Points on a hilly landscape, in no order, each with its height.
A climber steps from a point to the highest of its 2 nearest points, and stops where none of them is higher. Distance is the straight distance between rows; heights are no part of it.
rol: [ 40   9   2  -6 -20   0 -14  -3  44 -18  10  -8  28 -28 -24  19  25 -37
   5 -23  -4  -3   9  -3  -4   3]  h=426
tomi: [ 24  11   1 -15   6  -9  -9   3  51 -15 -21 -38 -34 -36 -18  35   8 -37
  15  -9 -16 -11  34  23   6   7]  h=469
Fil: [ 11  -6  25 -30  14 -20  29 -27   9   8  11   5  25  29  -4   2  -3 -17
 -45   3   9 -23  -3  -8  18  13]  h=192
Bepa: [-44   3  -8   5   2  18 -25  11 -37  22  -1   6 -13   0  19 -20  -1  10
 -10  15 -22  -4 -16  20  -5   9]  h=199
luned: [ 25   2 -15   5  11 -28   5  -3  33 -26  -6 -17  -9   4 -21  24  19 -18
  22  -4  11  -7  19   1   3 -25]  h=399
nibef: [ -6   6  28 -26  -5 -12   9 -34  -7   3  38  39  49  28  -2 -19 -19  19
 -30  -3  22  -4 -19 -35  12  10]  h=349
Biv: [-15   0  -4 -11  10  14 -26  26 -17  27 -23  26  10 -44   4 -21   3  10
  11  20   8  40   4  -8 -16  46]  h=278
kad: [-26  -2  -3  -6   5  10 -19  20 -23  19  -9  15  -5 -24   8 -14   8  -1
  -5  22 -12   9  -3   5  -4  22]  h=221
voz: [ -9  14  -9   9 -37  41 -41  22  -1  19  17  14  17 -50  33 -16  -9   0
  -1 -17 -20  -3 -21  18 -24  12]  h=117
pof: [ -5  -8   7 -33  35 -30  38 -13  10   2  -6   2  -2  14 -27   1   1 -22
 -21  11  26  -3   6  -9  13  12]  h=141
fup: [ 15   1   3 -28   4  26  -4   2  14  -2  -5   6 -18 -55 -31  36  55 -27
  -3  -7 -23   3  19 -13  11 -25]  h=202
Dezez: [ -2   1  13  38 -29  17  -4  -2 -29   2  12  -9  31  49  42 -26 -42  32
  -9 -12   2  -8 -29  17  -4  11]  h=275
lazot: [  7   7  -5  41 -37   9 -27   2  -7   6  14  -8  42  32  38 -40 -45  28
  10 -10  -4   3 -20   8 -19  29]  h=223
Bal: [  6  -3  27 -13 -19  -5  16 -23 -10 -11  38  32  43  32  -3  -9 -26  14
 -26  -9  27 -16 -27 -37  16 -29]  h=452
saduz: [  0  -2  -8  20  -2  -7  -9   2  -5  -9   1 -18   4  17   1   9  11  -7
  -6   5 -18 -25  -4   8   9 -27]  h=150
golip: [ -3   3 -24  40 -35  20 -31  19  -1   4   0 -15  15   5  32 -37 -38  15
  21  -7  -2   7 -23  28 -27  17]  h=183
fal: [ 18 -14 -12  17 -28   7  15  19  -5 -18  20   7   3  10   5  -3  -9   4
   8 -12  13 -14 -26  -4  -1 -48]  h=826
punu: [-11  -7 -12 -13  15  -9  -9  -2 -17  20  -2  33  22  -4  11 -43 -32  31
  14  22  24  52   0 -23 -20  47]  h=285
Luf: [ 53   2  11   3 -48  17 -14   9  40 -18  13 -16   7 -16  11  22   3 -37
  -5 -28 -38 -33   3   9   6 -33]  h=481
Tigod: [-24  10 -19   2  23 -26  -6  -4   0  -6   2   0   4  -1 -28 -15   2  -6
  14   6  31  21  -3  -4 -10  11]  h=509
puda: [-22 -12 -19  14  -1   4  -3  12 -43  -6  13  26   8  29  10 -25 -14  38
   4  12  12  13 -29 -13  -7 -30]  h=702
kon: [  0 -14  11  -9  14 -11  15   4   2  10 -21 -21  -6  10   9   1 -11 -15
 -17  18  -5 -21   5  17  12  30]  h=598
Sani: [-48   6 -16  28  21   0   1   3 -27   1 -15 -33 -37  19   1  -9 -10   4
   1   6   0  -6 -12  34   3 -22]  h=631
moz: [-19  14   6 -26   2   3  -6 -22 -25  26  42  48  34  39  21 -30 -33  33
  -4  -3  10  28 -18 -11 -13  47]  h=87
redop: [-54  13 -15 -25   3  42   9  -5 -10  24  24  -7 -41 -46   7  -4 -12 -16
 -27 -20  -6 -17 -18  18  -8 -15]  h=286
feku: [ 20   9   5  -8   7   1 -20   0  34  -4 -22 -17  18 -48 -33  19  38 -22
  18  -2  -8  16  31  -7   2  40]  h=413
Vunez: [-28  -7 -14 -14  13  -5   1   6 -24  -2   8  30   0  -4 -20 -14  14   6
   3  13  22  27 -15 -17 -10  -6]  h=704
zade: [ 15  -4   2   5  11  -1 -13   8  13   2 -38  -2  23 -43 -28   4  28  11
  30  13   4  36  34 -30  -1  47]  h=370
Vasom: [-18   7  18  29 -16  33  10 -13 -51   5  20 -11   8  55  37 -16 -30  28
 -16 -15   4   0 -38  32  -6  -3]  h=337
muv: [ 24 -19   7 -35  12  -1  28  10  14  -9 -17  24  -9 -39 -35  23  33  -8
   9   8  26  21  17 -27   5   6]  h=85
subuz: [ 18   5   7 -11  11 -11 -15   1  31  -4 -24 -24  -8 -27 -18  28  25 -33
   2   9 -22  -4  31   4  10  21]  h=446
fafib: [ -6  -5   6   7   5 -16  -2   1 -10  24 -13 -17  15  12  26 -23 -24   8
  -9  24  -7  -4   5   8   4  61]  h=490
Binif: [ 29  12  14  -6 -15  -3 -22 -13  30  -5  16   3  59 -20 -24   9  25 -26
  -2 -15   3   4   6 -22   0  27]  h=367
feg: [-25  -2  -9 -18  20 -19   2   0  -9  14  -5  14  -3  -3 -12 -27 -26   5
  11  17  37  40  -6  -5 -13  49]  h=384
Bekil: [ 57 -26   3   0 -33  19   9  41  26 -13 -16  10  -6 -46  23  17   5   2
  21  -8  -7  -2  13  -4  -3  -2]  h=636
Fof: [ -8   3  -1  10  19  -4  32 -12 -14 -11  13 -24  -5  43  -9   0  -6 -11
 -15 -19  22 -17 -19  24  11 -38]  h=473
Timis: [-36   5  -6 -22   7  28   4   3  -6  19   9  -3 -36 -50  -1  11  11 -27
 -28  -5 -22 -21  -5  13   4 -18]  h=246
Mitim: [-36  15 -12 -20  17   4 -15 -22 -30  32  27  34  12  46  12 -33 -35  28
  12   3   8  43 -14   8 -24  55]  h=40
fuz: [ 22 -22   1 -33  25 -28  42  -4  26 -14 -16  15  -9 -12 -29  17  12  -7
  -3  12  33  11  18 -26   9   7]  h=104
tezok: [ 26 -11   8  40 -21  10  37   2  17 -28 -10 -48   6  36  21  -7 -34  -8
  -3 -35  16 -14  -9  37   0 -16]  h=318
Zuna: [ 63   6   8 -14 -33  13 -13   2  50 -25  10 -11   9 -32  -8  34  24 -35
   6 -26 -25 -11  15  -3   2 -23]  h=458
doko: [  3  -7   0   0  12  19 -12  26  -7  11 -40  22   8 -57 -20   0  30  19
  23  13  11  45  22 -25  -6  32]  h=335
Pifi: [-37   6 -17  28  12   1  -9 -12 -43  -4  14  -8   8  56  12 -27 -22  32
   3   3  11  14 -28  12  -9 -14]  h=508
pupo: [ 27 -22   3  -2  14 -35  17 -20  21 -24 -20  14 -18  16  -9  33  39  30
  13  21  -8   3  41 -42  14 -37]  h=544
Sog: [-13 -16 -23  16  12 -17 -13   5 -21   1 -12  29  18  -1   8 -33 -11  51
  17  31  12  40   6 -40 -12  11]  h=210
Non: [-13  14  22  10   4  -8  10 -25 -22  25   7 -13  28  51  30 -23 -28  21
 -26   5  -8 -14  -3  12   7  57]  h=386
Far: [ 26 -10  -7  29 -17  16  35  14  22 -27  -9 -48 -36   8  14   8 -25 -13
  13 -30   0 -23  -3  39   5 -41]  h=346
bul: [ 36 -14   1   1  18 -36  17 -19  22 -24  -7  -2  -8  39  -7  29  21   9
  -5  11  -7 -17  27 -28  22 -54]  h=589
nabe: [ -7  -6 -30  17  -4  -2  13  21  11 -12 -16 -14 -54 -26 -11  12 -10   2
  33  -1  14  -4  -1  18  -8 -31]  h=759
Zef: [  2  10   1 -11  29 -15  12  -2  28  -5 -21 -39 -47  -9 -22  28   0 -38
   0  -5  -3 -23  23  30  16 -19]  h=495
zerup: [-12  -1   1  10  27 -17 -16  -1   6 -12 -36   2 -26 -16 -39  26  62   0
  22  16 -21  17  41 -26   2 -15]  h=482
datet: [  2   9  -4   5 -31  42 -34  23  10  12  10   3  14 -72  22   3  12  -8
  -6 -15 -29 -11  -3   8 -11   0]  h=96
gaboz: [-37   9   3  16  29  11  30 -15 -35   0  -1 -37 -28  34   1  -2 -11  -6
 -19 -12  22  -6 -22  47   7 -21]  h=552
Gon: [-25   0  -7 -25   9  36  -5   5   3  10  -3  -2 -38 -79 -12  26  32 -23
 -20  -3 -34 -10  18 -10   6 -27]  h=220
Tegol: [ 39 -14  13  -6  -3 -12  23 -11  13 -16   6   3   7  36  -3  23   3  -4
 -21   1  -1 -26   2 -22  24 -53]  h=649
domo: [  2  11  16   8  17 -39 -26 -37   8  -6   4  -2  54  20 -22   4  26  -5
 -20  15 -21  -6  28 -41  19   4]  h=229
Vos: [ -6  -7  12   5  33 -28  -9  -7   7  -8 -42  -2  -7 -14 -38  16  51   2
  10  25 -17  24  50 -37   9  21]  h=525
vupi: [-29  20  -2  37   0  15   1 -19 -37  -5  18 -27   9  57  16 -15 -24  18
  -4 -22  14   4 -35  37  -9 -14]  h=409
boka: [ -9  -1  12 -12  22  -4  23   5   9   9 -26 -38 -42   0  -7  15 -12 -31
 -19   4  -5 -27   6  38  19   8]  h=527
Vele: [  1 -13 -15  18 -21   5   6  11 -25 -19  24  16  18  27   7 -18 -20  28
   6  -5  23   2 -34 -13  -8 -40]  h=666
mebo: [ 47 -10  13   3 -42  19 -12  28  21  -7   8  12  32 -38  19   7   3 -15
   1 -16 -14 -12  -3  -4  -3   3]  h=579
fata: [  2 -18  10   5  22 -31   8 -10  13 -17 -43  13 -48   2 -28  39  59  24
  33  18 -10  18  50 -31   2 -26]  h=511
zolo: [ -3  10  29 -38  -1 -11   8 -25  -9  16  27  36  43  15  -9  -4   9  -7
 -38   2  11 -11 -11 -25   8  22]  h=261
pezig: [ 41  -9  14  15 -49  16 -10  25  26  -8  -1 -14  22 -12  33   2 -13 -18
  -5 -15 -29 -30  -1  13   2   6]  h=526
gusi: [ 14  15  13   6   2 -32 -23 -32  22   2  13  -5  66   4 -15   0  14  -8
  -9   3  -9  -4  20 -35   8  28]  h=284
memu: [ -3  20  10 -11 -12   3 -18 -19 -13  36  36  40  46  27  37 -38 -44  37
   4  -3  -3  27  -8 -13 -20  69]  h=132
Figir: [ 36   5 -10  -8  12 -20   6 -10  35 -22   2  -9 -31   3 -25  40  35 -21
  19 -14  -2  -7  24  -3   7 -58]  h=382
Pemor: [-25  15  14 -23  -2  19   3  -4 -32  30  26  25   4  26  24 -15 -10   7
 -20  -5   1  -2 -29  23  -7  40]  h=320
Bav: [-34  14  21  -8  -7  29  -7   4 -50  34  17  14  -2  20  32  -8   2   5
 -35   3 -28 -25 -27  25   5  13]  h=250
zubup: [-32   1 -24  19  11  -7  -1  16  -6  -4 -22 -17 -43 -11 -12   2  -7   2
  18  10   7  -3  -1  19  -2 -16]  h=701
pedib: [-13   6   3   7  14 -23 -21 -14  -6   0  -1  -4  26  19 -13   3  29 -11
 -17  18 -21 -12  11 -17  12  -5]  h=182
Zik: [-15  -6   4   3  34 -39  -2  -1   7   0 -35 -16  -9   3 -19   7  17 -11
   0  29  -9   0  32 -11  10  24]  h=614
Daf: [-38  -7 -20 -13  18   8  -5  23 -37   6  -7  42 -26 -23 -19 -21  12  12
  11  20  23  43 -11 -15 -16  -5]  h=535
Defa: [-28   5   6  -5  29 -31  -2   2   1  14 -31 -26 -19   1 -16  -4 -10 -18
  -6  23   1  -2  16  12   9  47]  h=712
fev: [ 27 -14  24   3 -17  -3  29 -15  -1 -16  17   3  29  41   4   1 -25   6
 -29 -10  13 -31 -18 -19  22 -41]  h=560
Voma: [ 45   6 -10   2   2 -19   7 -11  34 -28  -2 -23 -58  13  -4  43  24 -11
  35 -17 -11 -17  28  13   7 -67]  h=374
fod: [  1   9  31  13 -13  -5  -2 -19 -15  16   7 -11  38  45  26  -7 -17   8
 -32   3 -17 -35  -8   5  14  24]  h=321
vife: [ 22 -19 -10   0 -10  -2  20  17  14 -16 -16  -2 -63 -26  -1  37  17   4
  37   2  -1  -7  13   3   1 -39]  h=714
vani: [ 52 -23  -1   8 -30   1  25  10  15 -26   9   2  -7  12   8  24   0   0
   9 -11  -2 -22  -5 -13   8 -58]  h=719
sete: [-19  10  -1 -30  -4  12   3  -2 -18  15  31  28   9   7   0 -15  -2  -9
 -11 -11  16   7 -32  12 -11  20]  h=430
gino: [  0  22   7  15 -29  14 -26 -11 -16  29  30  21  38  40  45 -40 -53  35
  12 -12  -5  18 -17   3 -24  61]  h=171
pulo: [-23  16 -30  21 -32  40 -31  12   7  11  16  -8  -3 -28  28 -30 -31   4
  11 -24  -5   1 -29  34 -35   7]  h=149
depu: [-47  -2 -25  -9   9  25  -6  28 -34  18  -8  25 -48 -32   1 -23 -20  15
  11  14  14  30 -23  12 -18 -14]  h=432
Sule: [ 40 -21  -1 -12 -17  10  14  23  17 -14 -10  10 -22 -38   1  28  20  -5
  16   1  -5  -1  10  -7   3 -18]  h=674
zam: [ 24  -2 -14  13  -2   2  16   6  22 -21  -3 -38 -43   3   3  25   2 -19
  15 -18 -12 -28   7  25   9 -54]  h=362
sal: [  6  -1 -19  11  12 -33   5   0  22 -20  -8 -11   3   2 -21   2   2  -4
  24   4  24   4  13  -8  -2   2]  h=431
mig: [-53   4 -18 -21   9  33   2  12 -27  22  10  13 -44 -28   1 -17 -15  -1
  -8   0   8  14 -28  25 -13  -8]  h=364

Where does a climber stop that starts at each point below?
kad: Defa
fuz: Tegol
gusi: nabe
tezok: nabe
Mitim: puda
subuz: Defa
golip: puda
moz: puda
fod: Defa
redop: Vunez
pezig: nabe
zam: Vunez
datet: nabe

Call two points neighbours if one is among the 2 nearest of the other. Go from one point of each pair to the other, from neighbour to neighbour, staying as high as possible. Name the lowest point that can't be avoided.
fal and puda: Vele
Vunez and nabe: tezok
Defa and puda: zerup
